Points, in no order, along strands that fork, close into loops and pass close to each other.
Two points are linked if the straight distance between their rows is under 49.9. Some points are linked to none.
zab: [ 15  22   2 -28  14 -29  52 -15  18  -9   4  37 -54]
Gud: [  3  33 -46  -3  -4  37  -4   5  23 -59  11 -14  22]
didub: [ -4  14   2 -11  18 -23   1   9   2  64  11   1  14]
gaz: [ -9   8  46 -38  30 -47  34 -14  13 -42  -5  15 -24]
fop: [ 16  28   2 -20  14 -13  47   0  13  -4  14  36 -44]
sise: [-21  24   6 -58  48  -7  32   7  26 -17  13  33  12]
puguz: [ -4  16  26 -12   7 -55  45 -18  13  16  -6  18 -31]
reke: [ 30  19 -12   5  -1  -4  31 -16  15  32  20  16 -14]
sopeb: [  4  17  17  -7   1 -45  40 -23  13  33  -2  15 -20]
Bod: [  3  -2  -8  12   1 -23  -9  19 -22  59  11  -1 -23]
guka: [ 27   4   0  23 -24  25  -2 -18  11 -45 -21 -23  14]
rad: [-23 -23  28  18 -16   4 -24   5 -12 -14 -34 -19  23]
lamub: [-22 -51  42   0 -12 -11 -29 -15 -19   8 -53 -14  -6]
ged: [-22  22 -30 -10  15   3  -6  29   1  34  28   4  29]
zavu: [ 32  28 -23   6  -4  36  12  11  11 -42  13  -6 -11]
Sot: [ -5 -18 -17  13  -3   9 -41   8 -17  31  19 -25  29]
gupi: [  2  -8  20  -7  -6  26   8 -34  25 -19 -62   2  27]
filav: [  7  28 -30   2 -13  37  -6  -2  21 -59  -5 -25  26]
mufug: [ -8   6  -1  22 -11  22  -4  29  -7 -40   6  -8  11]
seget: [ 16  32 -34  -5   3  38  10  18  16 -42  24  -1   6]
pebif: [ 11  37 -39 -26  21  30  16  19  19 -29  30  17   3]
ven: [ 32   2 -11  38 -27  13   3  -8  -3 -27   9  -6 -19]
mipo: [-17  28 -14 -60  45   9  28  13  25 -19  21  37   8]
Bik: [ -5  19  37 -30  22 -45  43 -13  16 -13  -2  18 -25]
rosiz: [-13  -3 -31  12  -5  13 -38  10  -8  17  20 -20  43]
sobek: [ 12   8 -12  11 -17  31  -7 -16  19 -50 -20 -27  32]
Puge: [  1  22 -12   3   5  15  10  36  -5  -4  33  15  -2]
Feg: [  4 -21  -5  36 -23 -12 -26  12 -28  21   8  -9 -24]
tidor: [-21 -45  31  20 -20 -21 -33  -5 -24  -2 -50 -18 -17]
lunov: [-14 -45  17  27 -30 -24 -34  -3 -31  -5 -33 -20 -25]
sove: [ -5  31 -27 -48  39  25  25  19  19 -26  30  37   0]
nizur: [-23 -26  28   4 -10  10 -19 -12   3  -9 -48  -9  30]
non: [ 34  -7 -17  34 -26   3   0 -17  -3  -2  18   0 -18]
Paf: [ -3  25  12 -23  25 -15  36   9  12  24  14  22   0]
pokor: [-10 -54  38 -19   0   8  -7 -49  -2  14 -44   3   4]
mifin: [ -6  13 -14  14  -4  17  -6  31  -8 -10  25  -1  14]
ruri: [  5 -13  -5  26  -9 -11 -26  17 -27  32  17 -10 -13]
Vasod: [-20 -58  41 -19   2  -2 -16 -37 -14  22 -50   1  -5]
Riv: [  2   4  -3   0  16 -25  -8  17 -15  70   4  -4  -9]
Vazu: [ 38   5 -19  24 -16   2  15 -18   2  19  25   9 -21]
sig: [ 21  -4   5  33 -27  17  -2  -8   2 -40 -10 -13  -4]
kuni: [ -3 -33   0  14  -2   3 -55   4 -26  19   6 -36  22]
lono: [ -4 -61  25   6  -7  -6 -48 -32 -28   2 -13 -34   5]
Guniv: [-16  -8  12  24 -15  13 -19  18  -6 -25 -13 -20  27]
peset: [ -5 -34   0  38 -33 -25 -33   7 -35   6 -10 -14 -30]
nota: [-23  14 -37  -2   5   9 -22  25  -5  26  28  -6  35]
Defub: [-18  23 -13 -20  22 -11   6  20   8  49  16   5  28]
zumik: [ 19  27  -8 -12  14   5  38  12  11  -3  25  29 -31]
Dugo: [ -4 -51  17  11  -8  -1 -52 -14 -30   8  -5 -37  10]
zomi: [-35 -30  25 -19   0  15 -14 -23   7   9 -59   6  36]
bepo: [ 19  14   0   2  -2 -28  34 -22  11  40  12  21 -22]
Nom: [ 10  23  -9  -2  10  11  25  27   1  -1  32  26 -17]

A tip is a point with one link. Name the tips that can be reached along the links from each point below, in the order of the rows.
mifin: zab, zomi
ven: gaz, sise, zavu
Feg: pokor, lono

A fork is a point with three links, a tip a point with one. Leave the first point through the second and follow the links. Name the first fork or tip that comes.
Guniv, mufug: zab
sise, mipo: seget
non, Vazu: gaz
pebif, sove: sise
rosiz, Sot: lono
